Each row is a point on a landscape with many peaks, with its height.
From any point a climber steps to the highest of the 4 points nearest to it. It stops when none of these is higher. Distance is the straight distance between rows; heights are no part of it.
k_649: [ 32   8  26  20 -22   8  -1  -9 -14  29   6   7  14  13  12  13  -9 -13
   1   3  -4 -15   0]  (h 467)
k_589: [ 32  19  11   8 -15  27 -14   0  -7  10   7   7  11  12  15  -7 -17 -10
   2 -19   3 -13  -3]  (h 555)
k_960: [-42   2  -9  23 -33  -1  -1  10  -7  -2   5  15   1   9   4   1 -14   2
 -13   7 -19   1 -14]  (h 394)
k_452: [  1   9 -23   3  16 -13  -2   1  27 -17   4 -14 -45 -10  12   9  -3  -1
   3 -27  20  21  10]  (h 553)
k_707: [ -3  10  52  27 -19  19  -2   1  -7  25  27 -13  68 -12 -11  -8   4   6
  -2  25   7   9  -3]  (h 673)
k_806: [-24  18 -39   5   7 -13  -4   0  40 -11  13  11 -39 -35 -10  13  -3 -16
 -15 -16  -1   5  31]  (h 277)
k_852: [-23 -10  68  20   3   7  14   0  -3  14  25 -25  59 -15 -28  -1  -3  15
   8  28  -2  18  20]  (h 226)
k_993: [ -9  -8 -32  -1  10 -17  15 -25   3  -2   8   1 -34 -10  -2   6  -5  -4
   5  -5  16 -21   0]  (h 482)
k_561: [-17  26 -46   3  10  -7 -18   9  39 -26  12  -6 -31 -24 -12  18  19  -8
 -17 -30  -8  18  15]  (h 240)
k_322: [ -4  -1  23  13 -33   6  -3  15  -8  12   8  12  -6  26   7  20 -18 -14
 -13   8 -16  -3  -2]  (h 719)
k_933: [ -2 -17 -19   2  21 -28  14  -5 -13  12  -2  11  -7  -4  -6   2   7   3
  15  10   8 -18  -4]  (h 495)
k_522: [  0  -1 -11 -11  -6  10  17 -14   6 -14 -13 -15 -16  10   8 -12   9  -5
  -8 -16  -5   6 -12]  (h 580)
k_913: [-35   6 -37  16 -13   4  -5  -2  13 -16  -8  23 -18  -8 -10  10  -8  -3
 -19  -4 -17  -8  -6]  (h 361)
k_396: [ 11  11  45 -12  19  23  -5   1 -11   1  -7 -10  58   8 -18  -8  -3  43
  15  20 -22  37  -1]  (h 293)
k_616: [ 19   7  13  19 -23   6 -12   1   3  19  15  11 -11  31  17  21 -26 -16
   6  -9   1 -17  14]  (h 424)
k_28: [  4  13  -9   0 -25  14 -11   6  30   4  10  19 -23  17  -3  34 -35 -17
  -7 -13  -6 -18  23]  (h 459)
k_842: [  8  -6 -35  -5  46 -40  -1  28  -9   4  -9 -16 -25  -8 -11   3  20   0
   5 -24  40  10  -2]  (h 428)
k_919: [ 36  -2  33 -27  24  18  -4  -8  -1  -2   0 -15   0  -6   6 -15   4  -5
   7  17  12  13   1]  (h 694)
k_619: [-17 -13 -17   1  -5 -30  11  -9 -13   7  -4   5 -17   5  -4  10  -4   5
   9   9 -12 -22 -14]  (h 613)
k_692: [ 14 -21  32 -13  23  -5  14   0 -10   2  -6  -2   1 -21   5  -3   1  16
  27  26 -10  -4   5]  (h 438)
k_575: [-23 -28  19  20   8 -39  30   7 -23   6  15  -2  28 -11  -6  -5   7  10
  23  28 -26   1  -8]  (h 407)
k_920: [ 21   1  52 -11  11  15 -13   9 -16   7  -4   2  46   4 -12 -15  -5  19
   6  20  -2  18   9]  (h 429)
k_187: [ 11 -12 -13  -3  23 -18  19 -16   0   9   6 -14 -33 -23  -3  13  -7  -6
  19   3  28 -11  15]  (h 559)
k_617: [-11 -11  24   0 -27   4  10  16  -9 -11  -2  -7  30  21  15 -19   4   5
  -3   4 -17   4 -30]  (h 667)
k_90: [  5 -10  40  11 -35  -7   5   2  -1  26  30  -5  41  17   7   0   5   2
  -2  15   5   4  -2]  (h 282)
k_48: [ 47  26  23  19 -23  16 -15  -6 -15  32  17  12   4  -5  13  17 -28 -24
   7 -10   8 -27   9]  (h 425)
k_31: [-38  -4 -24  23 -30 -21   9  13 -21   1  -3  17  23   9 -10  -8   7  14
  -3   8 -16  -6 -28]  (h 227)
k_699: [-12 -15  25   7  -1 -14   5   2 -17  -8   8  -2  23  -3   1 -17   5   9
  14  18 -14   7 -16]  (h 554)
k_371: [ 16 -13  -9  -6  12  -8  12 -16   1   5   5 -19 -31 -19   9   6   3 -13
  14   2  15  -3  13]  (h 590)
k_741: [-21  -9  24  26 -42  -1   2  12  -1  25  14   4  23  31   1  -2  -9   1
  -1  12  -1   7 -14]  (h 354)
k_660: [ 48   8  24 -28  24  32 -21 -15  -3   8 -10  -9   5 -13   4   2  11   6
   5   3  24  14  17]  (h 576)
k_241: [-29 -32 -35 -23  23 -18  24   7 -14  -9 -23  12  13  28 -18  -7  46  11
  -3  -5   4   3 -14]  (h 497)
k_415: [ 21 -17  34 -12   7  11  -3   0 -10  -5  -4  -8   2   7  13  -8   0  -5
  10  15   4   8   5]  (h 588)
k_940: [-12  14 -27   1  -7   3  -1  -5  25 -21   1   8 -31  -3  -2   9 -11   2
 -10  -8 -21  -8   5]  (h 401)
k_586: [-49 -15 -32   8 -16 -25   6  18 -15   2  -6  33  17  11 -21  12   3  14
 -14   3 -12 -13 -19]  (h 187)
k_379: [ -2   4 -30  -4   9 -26  -1 -10   6 -15   2  -4 -37 -12   2   0   9  -8
  -3 -25  28   6  -3]  (h 544)
k_19: [ 19  16   1  -4 -17  33 -12   1  -2   5 -15   3  15  29  11  -6   1  -4
  -7 -18   0  -6  -5]  (h 579)
k_643: [ -2  -4 -31  -1  30 -31  -3   2   1   2  -3 -11 -25  -3  -8  11  12  -5
  -3  -7  45  -1   1]  (h 445)
k_730: [ 12   5  25  -2 -12  25  -8  11  -8   0 -13   0  32  19  14 -18   3  11
  -3  -8 -10   6 -15]  (h 506)
k_876: [-37  28 -42   0   2   7   3  -4   4 -26 -16  -4 -11  -8  -5 -10  12  -6
 -28 -24 -10  14 -17]  (h 399)
k_728: [ 39   0  33 -27  30  22  -5   0   3  -3 -18  -9  23 -16  -9   0   3  22
  24  28  -1  29  10]  (h 412)
k_151: [ 25  14  25   5 -15  21  -7   7  -4  13   2   0  10  30  16  -6  -4  -6
  -3  -7  -3  -3  -1]  (h 557)
k_898: [ -4  -4  47  -4   8   7   5  10  -7 -12  -5 -16  52  -4 -15 -20  -1  34
  11  26 -21  30  -7]  (h 342)
k_700: [ -5 -18   4   1  22 -24   6  -7 -22  -7  -4  -6  16 -15  -9 -17  18  16
  18  17 -14 -10  -8]  (h 561)
k_360: [ 20  -9  14 -19   5   7   5  -9  -5  -7  -9 -10 -16   7  15  -8  10  -1
  11   4   2   1   6]  (h 543)
k_551: [-14 -20 -42   4  22 -28   6  -9   6  17   6  17 -33 -11 -17  22 -12  -8
   1   1  25 -19  21]  (h 363)
k_695: [ -3  12  -7 -11 -13  21   2  -8   4 -17 -12 -13 -11  20   3 -19   2  -7
  -9 -28   8   3 -13]  (h 609)
k_501: [-12  13 -56  -1  26 -27 -14  22  26  -2  -2   0 -23  -7  -3  14  20  -1
  -2 -44  20  16   5]  (h 366)
k_303: [ 16  -8  56   3  14  -2   2   2  -9  16  18   0  17 -12  -8  17  -3   9
  33  37  -3   9  43]  (h 436)
k_991: [-23  10 -23  13 -17  11 -12  12  14 -24   2  25 -22  -6 -11  11 -26  -7
 -25   6 -33 -11  -1]  (h 254)
k_128: [-13   9 -14  -3 -25  25  13   6   2 -16 -24  -9  -8  21   7 -10   3  -1
 -12 -23 -15   1 -18]  (h 633)
k_847: [-21 -18 -41  -2  -2 -29  10  -5 -19   7 -14  20  -3   6 -16  10  -1   8
   3  13  -3 -15  -7]  (h 502)
k_967: [  0 -25  -1  -7  10 -21  15  -7 -20   4   2  -9 -11 -11   3  -7   3  -2
  22  18  -4 -22   6]  (h 380)
k_996: [  4  11  30  34 -35  21 -18  14  -5  20   2  -6  53  12   5 -15   8   5
  -4   4   4   9 -30]  (h 474)
k_870: [ -1  -6 -20 -13  -4 -19   3 -18  17  -8  18   3 -35  -7  -7  25 -24  -9
   4  -8   6 -12  15]  (h 529)
k_502: [-28  16 -48  15  12   3  -4   4  41 -17  10  16 -16 -30 -18  14   4 -11
 -29 -15 -14  -9  17]  (h 331)
k_585: [ 28   5  42   7 -10   6 -10  -5 -17  27  18  11  19   2  16   9  -4   0
  15  12  -1   0  14]  (h 503)
k_442: [-26   1 -32  21   1  -5  -8 -14  29 -16  16  30 -25 -30  -8  17 -18 -13
 -22   0 -16 -20  22]  (h 443)
k_460: [ -7  13 -21  -3   7  -2  -7  -5  20 -18  -6 -17 -38   8   9  -1  10  -4
 -10 -29   9  15  -2]  (h 481)
k_470: [-10  -6 -13   0 -16   2  -5  -6   9  -6  -6  15 -30  -1   3  14 -15  -5
   0  -1  -5 -10  -7]  (h 476)
k_785: [-22  -4 -43 -10  21 -16  18 -10  -6 -10 -15   0  -7   5 -12  -7  30  -4
 -12 -13  10  -3 -18]  (h 547)
k_948: [  0 -13 -10  -5  -3 -13   9 -14  -8  -5  -3  -3 -15  -1   7  -3 -11   0
   6   6 -10  -1  -2]  (h 560)
k_15: [-41   8 -58  12  12  12   4  15  19 -18 -14  21   7  -7 -12   5  14   4
 -46 -14 -21 -11 -12]  (h 376)
k_313: [ -8   2 -45  -6  27 -32  -2  11   3   2   4  -6 -26   0 -16  10  11  -7
  -4 -30  28   4   3]  (h 472)
k_86: [ 17  -4  17 -12  -1  25  -5  -3   6  -3  -7  -9  -7  15  10 -16   7  -2
  -2 -14   7   1   0]  (h 510)
k_648: [  6  -1  51  -2   4  22 -11  14 -20  11  -9  -5  59  12   5 -20   1  24
   4   4 -15  27 -18]  (h 365)
k_811: [ 12  20  23  24 -37  22 -16  18 -17  35   4  -2  30  17  17  -6  -6 -10
  -2  -4  -1   2 -24]  (h 447)
k_152: [  5 -11  35 -14  30   0   3  -8  -9 -15  -6 -11  28 -16  -3 -15  -2  23
  26  24 -14  16  -8]  (h 727)
k_548: [ 47  30  11   1 -12  26 -19 -13  -2  15 -10  -6  13   6  19  -5  -3 -23
 -11 -27  11 -11  -2]  (h 515)
k_726: [  2  -8  -4 -16  37 -23   4   0 -14  -2 -10 -27  -2 -20  -4 -23  32   1
  14  11  20   6 -18]  (h 473)
k_822: [-24 -11 -38   2   2 -24   9  -6  -9   6  -3  17  -7  -5 -10   9  -2   1
  -7   1   5 -18   6]  (h 460)
k_487: [ 36   3  51  -5  15  13  -7  10 -14  14  13   3  22 -19  -8  21 -11  15
  31  47  -4  13  40]  (h 573)
k_533: [-18   0  -6  -3 -17   6  11   5   2  -4 -10   5 -10  13  13  -3  -8   3
  -3  -5 -18   5 -24]  (h 608)
k_783: [  8  -8  54   3  17   6   5  -1 -12   1   8 -11  41 -13 -10   0  -3  23
  25  35 -16  24  15]  (h 336)
k_282: [ -8 -19  -6 -23  35 -17   2 -10 -14  -5 -16 -15  23 -11  -5 -28  26   7
  20  14   2   0 -27]  (h 523)
k_791: [-16  12 -36  -8  -7  19   5  -8  17 -20  -9 -14 -25  10   5   0   1  -4
  -9 -31  -7  10 -13]  (h 575)
k_434: [ 18 -16   4  -7 -10   3   8 -19   0   4   9  -7 -26   1  11   9 -18  -6
   4  -2   0 -10  13]  (h 624)
k_305: [ 10  -9  17 -11 -12  25  -1  -2   0  -5  -8   1   3  26  19 -10  -4  -2
  -1  -8 -14  -2 -14]  (h 493)
k_390: [-24  17 -31   2  -5  15 -11   0  34 -26   7  -4 -38 -15  -7  13   2  -7
 -13 -22  -6  10  10]  (h 352)
k_903: [  2  18 -24  -9  -7   8 -10  -8  33  -8   8  -9 -35   9   0  21 -16 -16
 -12 -19   5   3  24]  (h 525)
k_644: [-12 -10 -24  -2  19 -20  15  -8 -15  -6  -9  -4   0  -2  -7  -5  17   3
   6  -4   7 -14 -14]  (h 572)
k_304: [ 28  20  30  32 -32   4  -6  -6 -21  41  24   4  17  -8  10  20 -11  -9
   2   5   4 -10   2]  (h 418)
k_620: [-17   1  -9   6 -26   8   1  -2  14  -5   4  15 -18  15  -1  12 -26  -5
  -5   1 -13 -11   2]  (h 465)
k_934: [ 46  26  12 -17   6  16 -23 -10   2   4 -11 -11   7  -4  22 -13   6 -19
  -4 -26  16  -2   3]  (h 477)
k_185: [ 35 -13  26 -26  27   8   2   4   5  -6  -6 -25 -19 -15   5 -11   3  16
  18  34  19   7  17]  (h 545)
k_108: [ -8 -15  16  12 -14 -31   9  -4 -18   7  16   7  -5   0   9   7  -7   8
  18  23 -13  -4 -11]  (h 305)
k_337: [-27  -6 -41   5  18 -22   3  -8   2  -6  -3  25 -18 -11 -24   8  -2  -5
 -18   3   5 -16  14]  (h 415)
k_170: [-36  -1 -43  -2   8  -5  15  -1   0 -12 -12  25   4   4 -20  -1   4  11
 -28  -6   5 -18  -5]  (h 456)
k_246: [ 34  35   9  -8 -14  37 -20  -7  -9  12 -17   0  28   7  21 -23   4  -6
 -10 -19   2  -5  -5]  (h 521)
k_894: [ -9 -13 -28 -13  21 -14  12  -7  -8  -8 -22   1   2   4 -13 -25  26   8
   1 -14   9   3 -26]  (h 546)
k_655: [ -8 -27 -38  -6  23 -36   9  -2   2  13   0   9 -25   2 -19  19   5   1
  -9   3  35  -8  16]  (h 406)
k_330: [-55  -2 -37  33 -22 -11  -3  33  -2  -8  -8  31   9 -11 -10  -5  -2  10
 -30  17 -22 -15 -30]  (h 158)
k_234: [ 30  -4  41 -17  14   9  -5   1  -9   4   3  -4  26  -4   0   7  -2  17
  18  24  -3  10  20]  (h 589)
k_195: [ 28 -10  21 -12  26  -4  11   0   8   2   8 -33 -34 -28   6  -8   4  -7
  11  12  28  12  15]  (h 449)
k_172: [-20  -6  54  22  -4   8  11   4  -8   9  25 -18  58   0 -18  -1 -10  13
  11  20  -5  23   1]  (h 374)
k_375: [  9 -17  22  -9   1  -3  16  -2  -5 -10  -3 -15   6  -1   5 -15   5  11
  10   8 -11  -8  -6]  (h 552)
k_832: [-30   1 -27  10 -15  10  14   8   7 -22 -26  11  -4  16  11  -9   6   6
 -15  -9 -18   1 -30]  (h 614)
k_861: [ -7  19  56   2   6  17   1  15 -10  -4  14 -16  71  -2 -26 -11 -12  25
  11  25  -6  44  -8]  (h 292)
k_704: [ 17 -14  37 -11  -1  11  -3   6  -9 -14  -6  -4  26  10  11 -25   0   8
  11   5 -19  10  -8]  (h 550)
k_227: [  0  11 -26   1  -9   0  -7 -16  37 -10  19  13 -42  -3  -4  24 -24 -13
 -11 -15  -7 -12  26]  (h 464)
k_23: [ 43  15  39  -1   0  13 -14  -6 -10  21  -3   4  30  -7   5   4  -6   5
  14  18  -2   1  22]  (h 527)
k_24: [ 19  -5   1 -16  32 -16   3 -11  -3   3  -2 -33 -22 -17   9  -9  20  -2
  12   1  18  12 -12]  (h 478)
k_550: [ 18   8 -24  -9  32 -31  -3  19   6   2   1 -28 -38 -12   9  15   4  -4
  10 -31  37   1  -5]  (h 417)
k_529: [ 41  -2  26   4  -6   3  -4  -9   0  25  13   3 -11  17  14  12 -15 -17
   4   2   1 -14  30]  (h 498)
k_208: [-22   1 -25   0 -13 -12   1 -14   4 -19  -5   6 -16   6  -2   2  -3  -6
  -9  -5 -10 -14 -17]  (h 414)
k_788: [-27   1  -1  17 -43   8  10  21  -1  -6 -11   9   3  25   3  -9  -9   7
 -19   6 -18   7 -31]  (h 287)
k_312: [ -6 -15  12   7 -12 -16  20  -7 -10   7   6   3 -20   4  12   9 -11  -4
  12   9 -12 -12  -5]  (h 440)
k_539: [-41  30 -52   2  14   4  -9  16  19 -20  -9   3  -8  -9 -13   1  28   0
 -34 -36  -7  18   0]  (h 416)
k_891: [ 15  27  -3  -6 -15  28  -3   2   9   2  -4  -4 -12  24   5  -7  -7 -10
  -5 -21   3 -10   1]  (h 596)
k_877: [ 41   7  45 -21  19  20  -7  -2  -6  -1  -8   8  37  -4 -14   7  -6  21
  11  29   0  25   9]  (h 507)
k_763: [-29   5 -44   6   3  -7 -18   2  17  -8  -3  32 -18 -21 -23   8  -7 -10
 -25  -6  -2 -26  17]  (h 383)
k_184: [ 36  16  23  -4  -8  25 -17  -2 -11   8 -10  -3  19   9  10  -7  -1 -11
   2  -9   9 -10   2]  (h 540)
k_377: [-41  24 -60  -4   6  -4  10   9   1 -21 -25  23   7   3 -24  -7  27  14
 -34 -28   2   8 -23]  (h 448)
k_654: [-13   3 -40  -4  22 -19   7  -2  -3  -7  -6 -19 -26   0   0  -6  21  -6
  -7 -24  16   5 -12]  (h 518)
k_925: [ -6 -17 -12  -5  10 -25  14 -11 -16   0 -14   0  11  -1 -13 -14  19  13
  12   7  -4 -11 -20]  (h 592)
k_124: [ 21 -19   8  -2   8 -28   8 -13  -4  12   6 -11 -28 -13  15  17 -15 -12
  16  27   5 -18  16]  (h 304)
k_167: [ 10   6  43 -11   2  17 -18   7 -17  -3 -15  -8  66   3 -13 -27  -2  25
   7   9  -9  36 -12]  (h 377)
k_191: [-30 -23  45  21 -24 -10  20   7  -9  12  20 -20  38   6  -5 -19   2  10
  13  17  -2  14 -23]  (h 206)
k_315: [ 21  -3   5 -20  31 -20  -1  -3   8  -4  -5 -37 -30 -20  15 -16  16  -6
  15   2  30  13  -1]  (h 444)
k_641: [ 46  31  11  -8   0  29 -21 -16   9  13  -4  -7   1   0  11   4   0 -31
  -3 -31  22  -8  15]  (h 480)
k_199: [  5  11 -11  -9 -19  14  -4  -1  17 -12   7   7 -24   4  -2  15 -22 -18
 -10 -18 -10  -7  19]  (h 574)
k_215: [ -1  -9  14 -15  23 -10   6  -2 -13 -25 -13 -16  29 -10 -12 -33  19  22
  11   8 -18   9 -26]  (h 500)
k_189: [  0  -2   1   2 -10  -8   2  -8   5   4   5   7 -40   5  12  15 -32 -13
   3   3  -4 -12  22]  (h 690)
k_243: [  2 -16  40   4 -11 -14  11  -6 -11   9  22  -5   7  -4  15   4  -8   2
  14  30 -12  -1   8]  (h 330)
k_88: [ -8   6 -13  10 -20   7 -10   3  35  -2   9  21 -26   6  -8  24 -36 -22
 -18   5 -14 -11  22]  (h 350)
k_968: [ 47  -6  24  -5  -6  14  -8 -11  -8  18   6  -4   3   5  17   7 -11  -4
  12  -5  10 -17  30]  (h 533)
k_732: [-16  -2 -17   2  -4   5   1  -4 -17 -17 -16   1   2  13  -2 -26  19  -8
  -1 -16 -14  -1 -33]  (h 620)
k_716: [ 15  -3  14 -23  13   7  -6  -6   8 -10  -8 -15   0  -4   5 -19   6  -3
  -4   0  11  11  -8]  (h 549)
k_262: [  0  16 -22  -2  19 -13   2   5  11  -7  -5 -23 -39  -8  14  -8  13 -13
   7 -27  27  23   2]  (h 494)
k_556: [ 32   8  41   6  -6  12 -20   0 -15  23   0  -1  50  -8  -2  -2  -2  16
  11  16  -7  10  -5]  (h 487)
k_389: [ 28   0  28 -16  15  11  -7  -4   5  -6  -3 -27 -21   9  13 -12  13 -19
   4 -13  27  12  13]  (h 442)
k_998: [ 19  -4   8 -10   0  15   3 -17  13  -3   4 -10 -19  18  14   3 -11 -19
  -1  -9   7   0  20]  (h 674)
k_8: [  9 -23  46   2 -12 -17   6   2  -9   9  22   3   5   5  10   4   4   7
   7  21 -16   1  19]  (h 239)
k_880: [ 13  12  -4 -19 -17  20  -5  -5  21   2  -1  -3 -11  15   3  11  -8 -23
  -8 -23   5  -9   7]  (h 594)
k_474: [ -7 -28   3  -4   6 -14   3   2 -15  -6 -16 -10  13   4   4 -25  16  21
  11   1  -6  -5 -34]  (h 567)
k_449: [ -7  -1  42  27 -25  15   3  -4  -7  30  30 -16  74  -4  -9 -11  -4   9
   4  28   5   9   3]  (h 501)
k_599: [ 20  11  34   5 -11  15 -18   6 -17  23   2  13  31   6  15  -6  -1   5
  10  -2   0  -2   3]  (h 491)
k_746: [ 56  -7  31 -24  18  17  -9 -12   1  11  -1 -17  -2 -14   9   4  -1  -7
   6  14  25   3  33]  (h 520)
k_708: [  4 -19  12  -8  25  -6   7  -6 -13 -11 -17 -11  15 -16  -5 -19  15  12
  19  25  -5   5  -5]  (h 556)
k_908: [  3   8  38  16 -30   8  -7   3  -6  31  18  -3  50  12   2 -12  -4   9
   2   6   4   5 -16]  (h 441)
k_291: [-13  22 -47   7  22 -24 -19   7  32 -13   1   5 -29 -27 -15  19  10  -4
 -14 -23  16   9  20]  (h 356)
k_265: [ 12  16   2  -2 -14  19  -7  -8   8   7   3   4 -23  22   5   5 -20 -22
  -4 -18   7  -6  24]  (h 631)
k_503: [-14   8  14  33 -49  26   1   5   3  35  17  -9  53  28   1  -7  -1 -11
  -5  21   7   2 -21]  (h 462)
k_484: [-21  14 -40   1   7  -9   2  -3   3 -16  -3   0 -25 -13  -8   1  14  -1
 -19 -21  10  -3  -4]  (h 475)
k_665: [ 32 -12  24  -6  -1  17  -6  -4  -9  17  -5   3   0  14  17   4  -9  -2
  11   9  -2  -3  17]  (h 548)
k_992: [-20  22 -26  -2  -1  10  -5   0  36 -23   3 -19 -30  -8  -3   6  22  -1
 -17 -32 -12  27   4]  (h 421)
k_483: [-13  -2   3  -6 -21  22  -1   5  -7 -16 -23  -5  12  22  14 -24   4  10
 -11 -12 -11   2 -29]  (h 643)
k_457: [ 61  14  29  -9  18  22 -10  -8 -12  16   0   6  18 -23  -5  10  -1   1
  15  24   8   8  37]  (h 528)
k_921: [ 13   0 -22 -10  12 -12   4  -7  13  -7   6 -18 -45 -14  13   7  -4 -13
  11  -9  28   2   2]  (h 591)
k_527: [ -7  21 -14  -5  -9  16  -4  -6  25 -21   4  -8 -26   1   7  -1   2 -12
 -14 -41  -3   6   9]  (h 532)
k_163: [-13 -11 -39  -4  19 -20   8  -5  -6   1  -4   0 -15  -3 -13  12  15 -11
 -12  -7  23  -8   4]  (h 422)
k_419: [ 40  -3  42 -25  21   3   0   2  -1   6  -4  -8   1 -17  -5  13   0   9
  24  40  11   6  27]  (h 776)
k_722: [ -3  28 -27  -2  10  10 -15   6  44 -23  11 -19 -31  -7  -1  17  11 -15
  -4 -30 -13  28  18]  (h 325)
k_38: [-29  24 -47  -7   9  15  -4  10  24 -21   1  -2 -21 -16  -9   0  16  -6
 -28 -31 -19  16   2]  (h 398)
k_892: [ 43  -7  50  -1   7   7   2  11 -17  21  23   3   7  -1   8  21 -10   0
  15  29   5  -6  41]  (h 430)
k_770: [-16  28 -48  10  26 -18 -38  23  39 -23   7  11 -26 -34  -5  27  24  11
 -14 -42 -11  12  21]  (h 31)
k_971: [-21  -1 -39   7   0 -18  -7  -4  33  -6  26  31 -33 -31 -23  20 -15 -21
 -18  -6  18 -21  31]  (h 645)
k_737: [-41  11 -36  11 -21   8   5  17   1 -16 -26  16  -6  -2  -5 -14   1  15
 -23 -11 -23   0 -28]  (h 565)
k_131: [-13 -19 -12   5  10 -39  16 -12 -24  20   7  19 -13 -12  -5  18  -4   6
   8  12  10 -25   0]  (h 381)
k_507: [ 22  -6  36  -1   1   9  -2   1 -19  13   9   0  17  11   7  -8  -7   5
  15  11  -3   5  12]  (h 539)
k_220: [-19   4 -49  -4  11  -5   1 -13  21 -10   3  18 -34 -16 -13  16  -3  -3
 -16 -17   6  -4  10]  (h 423)
k_937: [  7  16   3 -14   6  19  -8 -15  20 -12  -2 -17 -28  11  18  -2  -3 -17
  -2 -19   5  11  11]  (h 736)
k_597: [-34   8 -51  11   8   7  -7   8  28 -24   1  23 -13 -27 -17   6  -2 -13
 -35 -12 -26 -18  -1]  (h 348)
k_749: [ 26 -23  25  -5  16   0   8  -2  -2   2  -1 -15  -9 -12  12   9   1  -2
  11  30  11 -10  21]  (h 420)
k_16: [ -1 -26  14   0   0 -24  12  -2 -25  -4   1   4  15  -1   6 -11  -3   8
  21  14 -16 -15 -11]  (h 509)
k_401: [-12  15 -33   3  -4  -6  -6  -6  24 -18   1  -2 -40 -13  -8  11  -1 -19
   0 -13  -3   0   4]  (h 364)
k_659: [ 21 -11  24 -18  26   3  11  -5  -1  -3  -2 -25  -6 -11  12 -24  13   0
  13  17  21  17   0]  (h 489)
k_850: [  5  -1 -16  -2 -16  12  13 -11   3  -6  -9   2 -21  19   1   0 -10   0
  -1  -5  -6  -2   2]  (h 551)
k_989: [ -8 -12  25   0 -10  -3   9  -1 -16  -4  -7  -9  25  12   7 -25   4  12
  13  13 -19  10 -14]  (h 621)
k_451: [-34  -6 -12  20 -31 -16   9   9  -8   0  11  27 -11   5  -2  19 -20   2
 -10  17 -19  -4 -17]  (h 190)
k_567: [ -2 -23  33   1   8 -28   9   5 -18   3  16  -5   4 -14   4   8  -2   6
  22  29 -16  -7   7]  (h 171)
k_226: [-23 -26 -35  -9  19 -28  22  -2  -9   7  -5   3  -6  16 -11  -2  11   2
   2   9  22 -23  -5]  (h 508)
k_814: [  4  11  15  11 -40  34 -10  21  -8  10 -13   2  36  28   7 -27   4   7
   3 -10  -8   0 -22]  (h 492)
k_638: [-18   4   5  18 -34  10  -3  19  15   2   4  25 -11  20   8  16 -31  -4
 -16  -4 -13   2 -12]  (h 426)
k_515: [  3   1  14   5 -31  13   1   7  -9  10  -7  10  18  23  18   3  -9  -5
  -9  -5 -13   2 -17]  (h 526)
k_946: [ 17 -15  32  -4  -2   0   7   5 -13  11   8   5   1   4  12   7 -12  -7
  17  22   1 -10  17]  (h 504)
k_545: [-26 -31 -14  -1   5 -37  13   3 -24  10   0   9  29   6 -14  -3  12  14
  17  13  -8 -16 -14]  (h 626)
k_411: [  1 -11  58  10  -3   1   3   7 -10   4  22  -1  29  -4   2   5  -4   6
  20  29  -7   6  14]  (h 329)
k_466: [-41   0 -29  26 -18  -2  -1  23  -3  -9  -6  31 -10  -6  -9   6 -10   9
 -23   2 -16 -15 -17]  (h 388)
k_802: [ 34  13  27  -8 -10  30 -18   0 -11   3  -4   4  50   0  13 -12   2   4
   4  -2   1   6  -7]  (h 522)
k_7: [-35  15 -54  -6  21 -12  -9   1  20 -13  -1  11 -20  -9 -14  12  13  -2
 -31 -18  14   1  12]  (h 439)
k_676: [  4 -11 -12 -15  25 -12   9  -7   1   1   3 -16 -18  -3   3  -5  11 -13
   6  -1  27  -8  -4]  (h 542)
k_681: [ 20  20  30  23 -24  21 -22  14 -16  17  -5   6  44   2  22 -16   5  13
  -1  -1   0   8 -25]  (h 455)
k_61: [-34  -4 -48  -4   4  -2   9  -1  -4  -7 -31   9  13  15 -16  -5  27  12
 -16 -11  -1  -1 -23]  (h 499)
k_618: [ 17 -12  14   4 -17  10   6  -2  -5   6   3  14  -3  26  16   3 -15  -5
   2   0 -13  -5   1]  (h 479)
k_835: [-46   2 -45  26   3   3   1  22  11 -13 -20  32   9  -6 -26  -4  -5  10
 -36  -6 -19 -15 -20]  (h 222)
k_888: [ 27   0   2 -13  10   0   7 -11   8   3   7 -22 -34  -4  13   4  -8 -21
  10  -3  21  -3  20]  (h 632)
k_405: [  5 -12  44   8 -10   5  -5   4 -15   9  14  -7  31  15   8  -7   4   6
  13  13 -11   5  -8]  (h 458)
k_658: [-28 -19 -49  -8  14 -17  13   1 -12  -5 -17   9  -5  13 -20  -2  29   9
  -9  -7  25  -8  -8]  (h 534)
k_29: [ 45  32   7  15 -17  28 -17 -15  -8  24   1  11  -4   5  10  14 -24 -24
   7 -19   0 -15   8]  (h 496)
k_760: [-32   9 -25  11 -28   4   1   8   1 -15  -7  13  -9   7  -4  -3 -13  12
 -13   3 -26  -2 -26]  (h 558)
k_836: [-27 -27 -36  -9  14 -35   0   0  -5   9  -7  41  -9   2 -20  10 -10   7
  -5  14  18 -21   9]  (h 463)
k_587: [-32 -21   1  21 -16 -30  16   1 -13  -1  18   2  12   0  11  -1  -7   5
   9  21  -8 -11 -24]  (h 111)

Call two points neighbours if one is among the 4 nearest of the other. Go from one point of each pair to the other, from neighbour to neighbour, staying as high as possible. Name the lowest point that can't be avoided.
k_189 / k_619: k_948
k_707 / k_971: k_220
k_322 / k_919: k_515
k_152 / k_707: k_908
k_925 / k_152: k_708
k_189 / k_937: k_434
k_189 / k_617: k_891

For each start below, name the point where the climber stops.
k_304: k_919
k_861: k_419
k_898: k_419
k_641: k_937
k_934: k_937
